Each row is a point on a tangle of strands that fork and nearly touch. The rows are in no order.
In the rows, zero is written as 128.
Two points are linked if the straight distance between their rows is under 127.
K_993: [138 141  77  98 172 137 102  90 118  96 110 156 106 130 132 128  93 123
 133  95 117 143 112 152 159 136 115 122 147 134 148  34 107  93]
K_651: [ 81  92 185 146 137 130 133 111 110 115 124 108 102  77 134 128 174 206
 186 149 144 150 125 123 147 136  71 133 129 113 140 113 149 155]
K_246: [137  72 175 154 116 128 108 146  96 133  72 143 131  90 128 147 183 136
 111 172 178  69 126 122 109 119 122 174 164 100  79 117 150 155]
K_691: [151 169 111  86 114 117 165 128 147 170 155  96 131 134 138 114 119 145
 142  90  95 120 126 163 150 109 167  97 105 117 142 163 121 114]
K_476: [199 141 147 109 154 137 183 144 125 139 105 142 103  52 137 119 147 186
 151 131 127  59 137 170 149 143 100 141 189  98 132  85 122 168]
K_785: [188 127 152  96 138 125 156 133 115 145  94 137 124  72 130 129 167 163
 121 154 143  54 110 140 151 125 104 152 171  93 122 140 121 163]
K_912: [ 57 123 139 127 127  92  70  90 108 126 105 102 113 136 144 118  95 149
 118  88 119 175 152 128  87 120 157 111 147 116  69  51 154 113]
K_670: [124 142 123 133 132 118 144 157 135 172 113 142 114 108 141 114  87 157
 122  89 126 109 162 159  71 140 188 152 208  76  55  92 157 121]
K_561: [128 134 115 151 183 143 137 138 119  90 131 178  91 102 139 117 110 163
 189 138 129 171 159 143 166 177  73 116 145 124 139  38 118 139]
K_730: [ 28 105 143 213 131 109 109 153 114 141 133 138 132 128 138 160 158 143
 109 148 138 120 187 124  83 122 114 128 131 101  98 103 197 140]
K_400: [135 151 120  77 161 127 158 121 146 162 124 130  97  99 117 125 170 169
 148  88 129  93 109 143 146 120 114 135 155  83 167 141 123 113]
K_256: [129 142 121  89  93  72  71 136 117 176 109 112 174 146 147 150 128 103
  84 139 108 147 114 122 143  97 165 105 101 106  82 206 120 117]
K_986: [136 141  99  84 139 139  92 102 134  83 142 125 141 179 122 102  71  86
 126 104 134 185  99 131 139 137 163 110 113 161 129 118 106  91]
K_724: [114 129 114 156 121  89 137 123 106 146  96 155 136 114 158 178 150 131
  81 157  89  56 141 124 113 104  93 113 143 143 142 105 112 157]
K_156: [143  85 101 121 160 135  65  90 111  87  56 158 120 109 132 164 134 126
 129 128 138 115  75 126 171 122  93 157 146 132 122  32  83 105]
K_430: [ 92 159  85 147 155  97 125 163 149 139 168 144 136 160 154 154 120 111
 151 171 102 191 160 140 156 151 140  66  65 142 148 166 124 126]
K_576: [ 65 125 157  73 130  84 108  62 119 154 115  74 114 117 126 121 162 180
 137  89 124 160 110 123 122  92 112  90 115 105 132 121 139 121]
K_621: [100 105 184 182  70 170 162 119 132  93 185  89 122 142  99  98 116 113
 156 125 134 171 140  85  96 131 111 144  90 186 152 161 158 143]
K_867: [ 70 141 103 164 123 103 136 140 144 171 135 136 113 147 143 148 107 120
 121  84 101 121 163 136  67 119 184 133 134 118 108 117 149 104]
K_656: [ 40 125 141 174 150 106 156 172 129 201 150 137 110 103 124 166 188 167
 133 125 135 110 172 138  93 129 116 132 149  66 114 166 191 138]
K_736: [ 86 127 121 185 111 120 133 183 150 165 145 129 133 162 133 128 108  98
 131 116 134 143 183 138  73 133 222 143 115 106  80 156 167 103]
K_528: [176 152  99 102  87  80 131 139 120 199  98 122 164 112 160 162 102 125
  59 104  66  60 131 174 140  83 172 106 145 115  95 139 109 126]
K_612: [141 169  91 113 173 113 149 142 143 151 132 154 121 125 155 130 117 143
 133 125  95 116 145 158 150 138 126  96 147 101 138 114 121 130]
K_902: [ 82  86 125 154 136 128  65 104 122 106  93 136 117 138 122 158 146 107
 107 119 151 123 106 103 106 107 133 169 119 117 127  78 125  87]
K_629: [ 81 157  87 148 180  92 132 128 135 145 131 163 113 124 163 159 136 147
 120 148  93 124 154 142 138 133  90  84 124 112 150 103 136 140]
K_415: [113 130 157 170  85 102 167 147 116 143 157 114 158 107 172 144 134 149
 115 207  90 118 156 130 121 125 107  77  96 160 124 182 145 196]
K_585: [152 112 110 141 117 153 140 115 128 117 127 159 120 120  93 154 177  97
 115 124 141  96  96  81 147 119  62 166 113 161 196 155  86 113]
K_366: [129 128  98 119 140  94 124  94 101 151  86 149 122 103 151 182 167 148
  77 126  92  38 117 141 141  88  76 121 149 122 166  77  92 130]
K_845: [137  99 131 169  97 152 141  83 116 104 117 130 115  96 115 150 133 119
 115 104 108 100 121 103 113 102  85 157 116 191 176  65  99 133]
K_906: [130 103 152 147 107 154 110 150 141 132 117 116 135 151 100 112 136  89
  98 106 178 103 108 114  75 113 199 200 151  89  80 147 165  88]
K_746: [174 114 176 123 119 168 163 152 127 115 129 126 126 101 108  87 131 134
 143 164 181 117 116 121 118 149 150 174 159 117 100 159 146 155]
K_314: [211 121 127  90  89 146 123  96 113  88  98 112 148 117 119 125 100  98
  69 106 116  79  75 137 137 104 142 141 159 160 124 101  95 122]
K_985: [ 76 137 137 158  99  69 134 121 121 172 134 108 147 112 177 156 139 162
  98 166  73 118 159 131 115  98 109  75 100 134 113 154 151 177]
K_264: [186  92 182 157 106 170 150 153 109  98 101 136 115  75 116 112 133 135
 142 163 180  86 127 141  97 150 143 190 171 135  74  91 143 166]
K_386: [189 182  96 133 116 153 204 159 150 140 167 134 119 128 148  94  60 145
 159  99  80 125 184 175 127 150 169  96 138 142 129  90 114 129]
K_276: [176 150 111 173 109 149 195 129 137 121 159 137 131 106 129 124  95 117
 129 129  77 106 177 135 146 134  61  95 116 195 177  96 110 188]
K_729: [115 136 146 177 132 165 202 186 144 150 188 145 118 114 108 131 147 127
 166 153 144 123 153 128 123 168 123 142 130 120 149 198 155 143]
K_215: [137  79 147 205  94 142 119 156  99  70 116 153 158 156 125 159 144  64
  78 206 169  89 154 100  97 124 115 154 116 178 111 118 135 157]
K_515: [ 75  94 177 137 158 134  93 145 115 118 130 127 115 113 117 125 181 168
 169 168 188 160 126 114 144 145  94 141 118  89 120 148 167 140]
K_820: [195 168 102  52 185 159 128 136 137 108 143 142 124 138 114  83 100 149
 162 114 138 149 120 171 201 166 110  99 152 103 142 106 110 128]
K_908: [149 166 124 121 167 112 169 139 122 150 138 132 120  92 160 135 148 193
 133 167  95  95 161 165 180 139  63  72 134 105 160 113 129 187]
K_620: [127 132  88 156 157 132 102 102 120  73 112 164 118 133 149 134  72 102
 126 132 110 144 146 135 130 144 108 129 144 163 136  25 109 123]
K_401: [144 107 120 169 148 168 134 174 135 115 129 174 138 143 105 135 150  82
 121 172 183 107 140 114 113 150 141 180 138 106 122 155 142 120]
K_64: [109 126 111  90 171 122 112  94 132 137  97 134  99 103 129 139 159 171
 157  96 139 123 103 143 161 122  96 134 141  94 152  76 119 107]
K_158: [ 81 151 131 113 124  88 144  89 122 165 144  87 131 115 166 138 154 185
 112 134  77 127 147 138 140  92  93  60  87 124 156 137 147 167]
K_225: [148 148 137  83 106  86 149 120 126 204  99  96 139  91 140 141 145 168
  96  88  96  83 123 152 119  88 145 123 178  63  91 154 142 146]
K_874: [123 169 118 148 118 101 202 163 143 209 156 123 117  89 167 138 128 182
 149 113  63  82 173 176 117 119 143  90 135  98 136 142 139 157]
K_947: [201 142 136  92 113 162 140 145 141  91 140 117 148 139 116  77  73 111
 139 127 146 153 106 137 140 154 175 139 145 136 103 152 113 119]
K_148: [137 127 196  82  80 120 153  95 121 122 135  61 137 112 136  80 135 174
 131 138 124 137 103 122 130 105 124 113 114 127 124 166 148 164]
K_834: [ 82  80 137 208 100 134  97 135 109  81 136 142 159 178 120 160 151  66
  86 183 158 125 144  91 106 121 111 142  90 157 142 134 150 125]
K_838: [112 100 153 129 157 113  79 150 113 133  91 149 128 109 129 133 167 144
 125 174 176 122 129 118 146 136 109 156 148  79  90 133 149 144]
K_939: [ 97 137  96 114 112 115 119  75 130 144 131 119 137 164 129 161 154  89
  83 106 102 115  87 101 123  81 125 115  80 155 184 158 100  91]
K_726: [171 166 121  99 168 123 179 158 136 163 123 148 121  89 146 103 119 173
 150 131 118  91 149 174 153 148 130 118 187  70 108 117 128 153]
K_692: [119 136 140 156 150 163 168 148 139 129 152 145  86 111 106 114 138 148
 174 102 145 128 143 128 111 158 128 164 152 114 150 118 142 110]
K_223: [133 123 174 121 136 129 117 163 126 122 122 122 137 126 133  76 109 143
 141 176 172 161 155 130 120 156 160 133 156  88  44 152 172 161]
K_65: [125 119 119 179  97 106 143 126 111 115 124 140 152 138 153 174 134 100
  80 181  96  85 143 107 114 110  99 111 113 183 153 133 104 163]
K_372: [100 137  98 152 164 137 123 168 140 140 124 159 100 152 127 113  76 125
 139  90 142 140 174 145  74 166 201 151 183  89  62  68 159  82]
K_511: [158 162 104  57 185 137 132 142 131 122 128 151 108 135 135  85  85 168
 164  87 138 154 135 178 162 173 154  99 190  80  93  88 124 103]
K_166: [155 123 132  87 111 128 127 133 126 135 143 125 160 156 111 133 183 109
 116 166 141 120  70  90 154 116  95 134  86 131 177 237  97 131]
K_983: [123 126 153 108  65 104 137  78 128 148 116  69 142 122 146 129 121 134
  77  95  88  94 103 125  93  72 156 124 130 139 122 123 131 127]
K_769: [122 126 124  81 134 100  81 141 125 149 123 131 165 171 128 143 172 103
 101 169 144 133  76  98 150 120 120 123  93 107 134 233 112 121]
K_719: [103 135 143 145 157 116 129 172 131 141 137 142 132 125 145 118 129 143
 138 188 147 153 164 132 128 157 138 114 137  89  79 162 170 164]
K_901: [173 114 169 132 100 126 164 119 100 124  99 118 125  68 138 143 164 162
 121 158 121  55 122 133 130 113  82 135 154 144 136 116 115 183]
K_285: [167 127 121 137 144 173 157 123 129  86 127 149  87  95 117  88  93 164
 193  98 132 166 148 136 149 169  89 131 152 153 134  26 112 129]
K_34: [128 147 100 160 131 153 165 107 142 104 166 137 106 131 117 104  92 119
 159  97 104 167 157 112 131 140  89 106 110 179 174  81 117 130]
K_502: [117 164 125  80 163 129 132 162 142 151 149 125 110 165 121  81 110 148
 183  90 136 186 143 143 129 179 193  92 140 102  97 162 131  90]
K_167: [199 161 111 155 113 142 192 160 142 128 140 143 144 109 152 111  68 120
 136 144  94 104 167 164 120 147 161 119 154 157 114 116 113 160]
K_139: [167 132 117 159  76 113 142 151 136 116 156 121 169 149 155 134  75  73
 124 177  98 153 161 129 132 131 167 113  82 184 133 170 111 145]
K_14: [113 168 115 130 117 122 175 140 145 157 182 111 120 144 136 117 120 140
 168 109  88 167 153 142 132 140 164  82  79 154 158 167 127 117]
K_840: [112 124 106 189 156 156 140 141 139  85 169 167 110 133 107 132 100  98
 167 143 131 180 170 103 140 167  63 125 115 174 165  99 129 139]
K_926: [152 101 124 202  87 168 178 141 135 116 143 154 126 119  97 153 128  75
 111 121 128  79 143  97  84 125 104 182 138 189 167 130 117 137]
K_88: [142 101 165 134 107 167 141 104 133  99 146 110 104  95  92 102 151 148
 176 102 150 155 106 103 141 129  78 160 108 163 170 126 124 131]
K_172: [149 135 130 160  83 149 188 107 137 125 164 116 136 118 122 131 125 116
 124 134  88 118 148 106 136 112  77 107  89 192 182 147 118 167]
K_799: [203 113 145  89  81 162 112  70 115  77 107  92 145 114  97 107 119 104
  94 101 130 112  61 117 151  94 102 143 120 190 156  91  95 116]
K_373: [154 112 169  48  77 113  98  79 121 127 107  73 148 129 111 110 133 130
  84  91 136 115  46 121 123  85 155 145 144 110 113 158 126 105]
K_650: [154 127  93 144 122 132 134  84 108 116  92 148 123 104 136 168 144 116
  86 111  88  53 121 134 132  93  76 131 134 174 179  44  78 135]
K_334: [121  86 142 193  99 162 154 142 114 116 135 154 121 115  91 168 180  93
 121 141 144  78 122  83 124 124  65 187 128 169 177 151 116 128]
K_586: [185 148 119 174 134 153 190 153 135 109 143 159 119  99 136 116  92 127
 147 149 107 113 179 144 123 161  97 116 155 169 140  96 119 180]
K_127: [ 35 120 136 106 166 101  82 118 130 153 135 111 113 160 103 145 197 134
 139 111 152 167 103 100 116 128 115 115  96 101 148 189 149 109]
K_615: [100 153 114  59 178 137 107 117 131 111 139 124 105 164 114  84 120 148
 174  80 142 190 119 134 137 168 153  91 137 122 130 116 124  87]
K_559: [135  77 186 117 106 119  97 110 107 121  71  95 123  75 128 123 150 174
 127 135 160 101 102 131 115 107 129 170 164  98  71  94 141 146]
K_240: [ 76 138 104  88 175 131  86 108 136 124 130 125 103 179  99 111 137 108
 151  62 150 177  99 123 112 150 170 125 124 129 144 122 123  59]
K_713: [149 101 129 161 147 144 102 167 123 105 101 170 140 132 125 129 127  87
 105 181 185 103 147 129 108 149 159 170 162 106  70 102 149 135]
K_909: [154 124 137  54  82 112 107  57 116 144 106  65 149 125 127 124 118 135
  58  71 103  87  69 151 141  65 147 106 135 126 127 120 121 112]
K_791: [156 163 115  96 163 137 145 115 126 122 140 123 124 117 141 120 143 162
 133 155 106 130 137 142 193 133  60  78 106 127 174 111 111 163]
K_16: [163 137 175  88 127 155 143 166 135 126 145 113 135 126 114  64 115 144
 162 152 181 153 120 133 122 165 182 147 155  91  64 187 156 139]
K_227: [133 126 144  98 118 137 111 164 146 150 129 109 134 160  99 101 127 106
 131 105 170 144 109 125  95 129 215 166 133  89  76 196 151  86]
K_288: [175 142 148 131  86 117 177 133 109 131 139 105 160 116 156 137 158 143
  99 197  90  90 134 122 160 111  83  81  91 165 154 184 115 192]
K_770: [111 112 175 156 106 174 145 146 135  83 176 107 116 151  93  75 112 124
 180 122 169 193 150  94 101 163 134 145 113 154 130 150 156 124]
K_286: [108 156 145 153 128 132 198 174 147 159 182 123 115 118 138 119 135 158
 174 132 112 146 162 137 122 150 141 101 116 124 138 187 151 141]
K_864: [157 120 113 156  90  90 107 173 124 129 127 138 183 154 169 151  88  70
  96 217 121 136 157 128 134 129 176 112  93 155  97 183 119 152]
K_889: [150 151 145  76 121 130 130 153 141 126 146 107 141 149 127  75  86 139
 162 119 139 174 122 142 136 160 195 107 135 113  77 180 134 111]
K_573: [156 100 159 182 125 150 144 163 106 112  94 165 124  76 140 142 127 130
 125 172 153  63 162 154  80 143 132 169 175 147  85  68 136 177]
K_634: [ 30 115 138 190 129 108 106 152 127 148 145 123 127 164 126 152 156 117
 118 131 139 146 171 115  87 124 149 111  99 105 103 153 193 121]
K_604: [153 152 104  89 104  84 103 117 117 165 103 116 165 126 155 143  84 127
  80  96  86 126 128 162 142  96 178  87 148 103  67 133 127 126]
K_508: [106 138 136 127 100 120 136 172 152 178 150 105 122 161 116 108 125 107
 151  89 134 154 143 133  89 132 237 143 108 109  87 204 156  84]
K_452: [119 171  70 135 135  82 128 164 151 174 154 151 135 142 161 161 113 101
 126 140  87 140 157 155 142 132 165  95  86 131 139 167 119 106]
K_3: [188 133  88  70 128 147 102  83 112 102 100 131 144 139 118 141 106 101
  72 102 113  83  73 144 172 103 119 127 145 143 155  97  82  98]
K_358: [117  68 187 118 110 130  88  79 105  98  74  75 113  80 129 117 140 192
 162 124 149 144  83 126 134 110 117 145 139 118  89  59 125 134]
K_24: [ 81 152 110 172 149  93 155 145 122 168 123 158 125  96 181 159 115 169
 121 148  74  99 179 159 101 126 104  85 146 121 122  89 145 171]
K_465: [118 122 169 117  84 100 142 100 126 152 119  87 138 111 137 128 151 152
 103 133 108  95 108 114 112  91 123 130 121 123 139 168 135 145]
K_798: [113 137 126 144 123 162 141 142 151 102 170 120 121 176 104  95  97 100
 169 107 135 194 142 103 108 161 160 127  98 162 143 156 125 104]
K_567: [ 80 105 121 105 149 128  67  93 126 116 103 120  94 144 104 127 137 127
 138  65 161 152  83 115 111 123 155 167 138 112 125  80 125  61]
K_435: [165 146 117 121 138 153 138 147 149 103 154 143 142 150 115 107 103  92
 152 146 138 157 125 116 143 155 137 139 120 141 146 168 113 126]
K_869: [120 135 114 135 181 129  82 150 131  69 143 159 146 166 139 114  99 103
 147 197 163 201 146 115 156 177 106 108 109 138 122 131 124 146]
K_187: [ 81 102 119 174 112 139  99 104 118  89 145 137 140 168 117 166 143  68
  98 153 131 147 120  76 120 115  84 133  78 181 182 141 114 118]
K_595: [171 150 178  56 107 119 160 117 130 148 132  73 141  99 128  76 129 192
 138 121 126 120 109 153 151 117 139 108 141  91 112 167 143 161]
K_80: [ 50 131 100 143 143 102  81  92 126 114 121 122 112 174 144 137  75 104
 109  92 103 177 148 125  88 121 170 103 124 141  92  61 138  90]
K_934: [ 63 107 144 146 160 100 120 147 119 190 104 134 104  87 116 159 194 181
 135 122 154 104 152 130 100 118 103 155 171  43 110 134 169 136]
K_706: [ 89 144 103 142 157 138 155 126 137 137 140 148  75 123 127 127 119 152
 161  67 111 130 148 143  91 146 142 138 159 120 143  64 135  89]
K_121: [ 86  95 138 134 125 155  62 109 134  79 132 117 124 185  84 118 140  80
 129 105 181 168  88  87  97 123 154 174  94 143 145 127 133  71]
K_383: [113 120 120 117 150 156  68 125 134  67 139 133 131 188  95  97  92  86
 143 115 175 192 103 106 116 157 169 154 117 141 111 118 127  83]
K_57: [ 75 122 134  75 138  88 115  74 131 180 105  89 110 103 115 146 177 168
 123  60 123 111 101 130 114  80 118 135 139  76 145 122 132 104]
K_62: [148 130 130  97 105  93  91 109 114 126 100 116 166 140 150 137 102 107
  72 146 109 122 108 127 143 105 151 106 126 127  87 151 116 139]
K_436: [173 155 121  71 110 148 149  93 138 140 150  89 133 139 115 112 127 130
 118  82 110 112  94 143 153 100 131 112 105 141 172 152 106 116]
K_721: [158 176 122 126 126 104 188 158 140 190 150 122 142 101 170 141 143 174
 131 160  71  89 160 169 163 124 117  74 113 106 143 166 130 170]
K_836: [180 123 105 176 104 160 162 128 151  95 139 148 130 129 106 125  81  69
 116 120 115 115 147 105 111 138 107 152 131 199 160 109 104 141]
K_697: [148  89 116 144 145 138  70 103 103  68  77 162 128 131 123 163 140  89
 112 165 152 123 102 101 163 133  84 156 121 165 137  74  82 123]
K_946: [179 131 117 145 108 167 153 119 147  72 155 129 122 136 105  80  63 101
 145 110 126 169 145 108 127 149 116 132 127 194 135  87 113 133]
K_973: [180 154  84  73 173 159  94 107 124  72 123 151 131 147 120 101  81 118
 135 110 134 158 105 159 197 156 107 105 141 133 145  72  94 112]
K_208: [125 140 117 107 187 132 120 155 133 127 117 161  93 116 128 106 118 158
 171 116 153 141 143 152 138 171 141 143 180  72  97  87 138 107]
K_130: [135 100 181  70  91 127  67  90 112  92 112  83 151 146 105 100 139 112
 107 129 163 151  49  99 127 105 137 152 111 127 121 165 119 115]
K_359: [154 125 109 136 168 135  96 135 120  69 105 174 121 130 138 114  64 113
 143 155 147 153 150 145 143 172 133 138 169 132  90  51 119 131]
K_955: [137  96 143 159 111 145 116 170 129 111 133 144 157 175 108 132 153  69
 102 193 183 124 124 100 113 133 148 161 102 119 114 201 149 123]
K_258: [ 92 149 107 111 168 107 127 137 148 179 124 144 106 133 125 149 163 134
 131  99 130 116 119 124 117 128 144 139 142  84 132 162 134  98]
K_872: [139 133  88  82 135 114  63 122 136 108 117 137 167 181 129 130  71  68
  88 112 130 162  87 133 145 127 183 119 125 126 100 156 106  84]
K_974: [ 90 104 122 178 162 146 102 130 121 101 117 166 101 122 129 152 139 125
 145 135 144 135 139 123 125 145 105 159 132 121 137  70 136 115]
K_952: [163 140 124  90  76  83 150 115 121 205 103 100 155 111 152 150 147 142
  71  99  75  45 112 143 121  70 148 123 138 104 113 171 115 130]
K_913: [106 135 118 126 174 106  81 158 133 107 130 145 141 165 148 112  93 115
 135 183 151 194 155 130 145 165 150  97 121 105  73 139 147 137]
K_578: [ 79 152 119 144 152  96 181 155 144 210 138 140  99  90 143 155 160 181
 142  96  99  91 161 152  95 124 132 119 164  65 121 149 157 136]
K_157: [ 66  98 139 113 149 103  98 111 127 170  88 114  93 101 109 154 180 170
 139  73 154 118 120 120 100 107 126 173 155  59 114 106 152  97]
K_859: [ 86 133 123 108 184 117  96 155 135 144 122 145 109 143 115 123 145 143
 152 111 166 160 131 129 123 153 142 142 152  73 106 142 155 101]
K_270: [176  81 153 148  67 163 125  72 119  79  98 101 118  87  99 127 133 116
 122 101 128 116  83  92 137  96  68 160 106 212 159  71  87 136]
K_471: [113 132 118  96 134  90  58 163 127 177 119 126 164 171 123 145 156  96
 102 138 148 168 106 111 131 116 173 128  98  85  78 229 138 110]
K_953: [ 63  99 128 143 175 132 108 108 125 133 111 142  80 105 123 156 170 168
 183 106 146 149 113 126 143 137  92 149 128  98 153  77 126 103]
K_387: [158 119 161 117 102 121 150 141 111 127 133 127 150 130 132 139 177 128
 105 204 135 104 103  98 154 125  80 120 104 141 152 218 114 169]
K_600: [191 100 142 143 104 175 153 101 125  81 113 110  98  68 110  86  99 168
 179  86 125 143 127 132 147 136  89 142 146 180 125  19 107 139]
K_614: [109 108 170 139 128 112 151 117 106 136 111 116 109  63 148 142 170 192
 142 156 118  90 132 136 135 118  77 127 147 115 144 115 143 177]
K_747: [141 141 116 122  64  93 127 120 127 156 143 105 167 151 155 151 135  95
  89 156  77 117 117 123 142  87 151 100  57 162 157 196 101 124]
K_451: [ 60 118 154  77 128  95  94  77 117 142 133  84 126 134 121 133 188 154
 124 125 136 153  83 103 134  98  92 108  83 116 166 174 138 125]
K_556: [140 153 121  98 131 103 152 129 137 187 101 118 118  93 142 129 106 174
 119  67 100  85 141 167  96 111 163 138 202  69  81  99 143 124]
K_932: [147  84 103 146 124 148  94 100 107  90  89 163 124 133 100 168 172  87
 112 138 151 109  86  74 167 111  53 165 106 178 184 109  69 110]
K_332: [152  82 158 168 104 172 157 101 129  99 123 117  97  68 106 116 140 166
 186 104 130 136 121 110 152 127  55 152 123 177 151  70 112 152]
K_622: [111 127 153 163  93 138 155 115 129 105 162 109 137 137 131 126 121 115
 133 155 109 154 140 103 113 125 106 114  91 171 160 166 138 154]
K_602: [109 157 144  72 133  74 137 107 125 179 126  87 135 109 152 123 157 197
 124 130  99 130 132 143 156  99  95  67 114  82 118 161 146 167]
K_520: [157 178  66 138 139 163 202 145 158 148 169 151  96 147 121 106  81 124
 168  56  86 138 165 155 117 153 154 113 139 147 159  85 108  91]
K_897: [ 51 125 123 206 163 112 139 174 115 161 134 170 123 110 154 165 137 149
 123 158 118  98 187 151  84 141 115 123 159 103 116  96 171 155]
K_731: [ 92 152  83  97 136  86 100  84 133 165 122 115 137 157 147 158 127 104
  90  87  89 135 111 134 130  88 151  90  99 127 132 132 112  91]
K_221: [ 83 155  97 147 124 124 178 115 145 166 149 123  96 136 143 131 106 146
 139  56  76 115 157 146  71 116 177 113 134 137 148  88 132  94]
K_67: [121  90 145 159 114 172 106 145 135  85 142 131 147 183  79 117 145  62
 123 142 189 150 110  84 105 135 147 180  88 135 141 169 150 100]
K_809: [115 116 104 166 139 152 109 157 140 104 124 146 123 164 115 118  85  83
 116 100 158 127 145 130  72 144 205 178 161 112  81  83 153  76]
K_330: [154 120  87  77 141 119  67 105 122 102  89 156 148 153 128 147  89  80
  68 106 127 113  70 135 151 116 151 133 156 124 113 119  97  85]
K_31: [183 130 153  79 121 168 138  96 134  96 145  97 118 106  91  68 131 160
 172 102 145 161 108 119 180 131  67 122 108 157 172 108 110 143]
K_693: [113 112 128 148 104 103  88 141 128 111 139 120 172 180 145 151 118  82
  96 202 129 164 121  94 133 126 144 110  73 151 118 193 124 139]
K_463: [ 26 124 115 155 159 107  76 130 137 136 142 123 121 184 118 158 166 101
 121 119 135 168 139 107 101 126 145 108  81 119 133 161 165  94]
K_639: [210 166 116  48 132 174 147 114 138 147 155  94 143 140  97  93 133 135
 133  94 125 109  89 151 197 120  96 109 105 131 186 163  91 139]
K_237: [133 154  72 140  96 109 146 144 149 172 158 144 141 153 144 172 129  75
 112 125  81 106 135 131 134 105 156 119  67 157 182 177  89  97]
K_260: [134  85 138 119 142 139  85  79 111  81  68 114 114  91 133 134 119 172
 157 117 140 147  81 137 158 121 104 145 146 132 102  30 106 122]
K_942: [ 92 121 112 129 118 116 114  69 113 114 131 128 134 142 135 161 159 104
  94 142 109 118 106  93 140  89  74 111  81 167 192 122 100 122]
K_231: [141 167 146  50 154 108 131 127 133 146 134  99 139 122 140  86 128 187
 152 124 122 156 124 155 175 141 122  72 132  86 115 157 135 151]
K_267: [118 147 114 118 137 100 108 133 136 127 151 128 157 158 153 142 125 109
 119 182 112 161 125 115 158 134 121  82  76 144 141 187 116 146]
K_775: [ 70 135  81 133 134 101  80  85 136 119 130 129 140 186 145 154  93  68
  93 110  98 166 118 113 104 104 167 101  86 156 131 112 114  85]
K_262: [ 99  93 150 104 126 128  33 114 119  96 105 109 143 172  96 122 145  90
 103 129 178 159  74  97 118 114 150 165 108 108 107 144 140  84]
K_539: [159 111 119 135 118 157 109 150 141  95 123 135 142 161 103 117  88  69
 103 120 166 125 108 121  94 136 200 187 151 120  93 132 128  85]
K_537: [135 131 113 162 170 151 131 162 132  81 170 167 139 142 123 123 115 101
 159 201 148 189 158 110 169 182  68 103 107 149 155 153 124 161]
K_816: [164  98 149 177 107 131 121 153  95  87  85 159 145 111 146 164 126  86
  89 192 156  56 153 128  78 128 128 155 154 174  86  80 120 173]
K_981: [180 141 112 180  75 135 182 168 153 137 164 135 150 133 142 125  66  80
 136 136  96 117 169 142  95 137 192 139 111 174 132 150 107 135]
K_316: [213 146 156  53 123 172 138 122 130 106 142 102 147 115  95  70 135 142
 158 124 147 142  79 130 181 137  95 130 124 130 160 172 105 153]
K_219: [137 120 143 177 147 195 193 190 149 139 167 165  99 104  82 112 159 120
 179 128 183 122 150 124 120 167 122 187 156 103 143 165 161 123]

Follow the links from the first point to the second, and from the first to the third. Name the last point that the two ways share.
K_386; K_156; K_80: K_16
K_973; K_939; K_537: K_16
K_208; K_981; K_585: K_889
K_615; K_651; K_747: K_889
K_3; K_401; K_158: K_121
K_955; K_366; K_985: K_121

A fork is a point with three links. Follow the links from the first point to the second and name the forks in between, in order.
K_955; K_952: K_121
K_946; K_258: K_16, K_889
K_693; K_836: K_167, K_889, K_16
K_386; K_16: K_167, K_889
K_620; K_947: K_889
K_719; K_139: K_16, K_889, K_167
K_559; K_264: K_16
K_981; K_947: K_167
K_902; K_912: K_889, K_16

A fork is a point with three links, a tip a point with one. Leave the first point through the second and follow the links. Name the first fork or tip that comes.
K_859; K_258: K_889
K_260; K_156: K_16
K_567; K_902: K_359
K_221; K_706: K_561
K_231; K_595: K_121
K_897; K_730: K_791
K_747; K_237: K_167
K_872; K_330: K_65
K_215; K_834: K_912
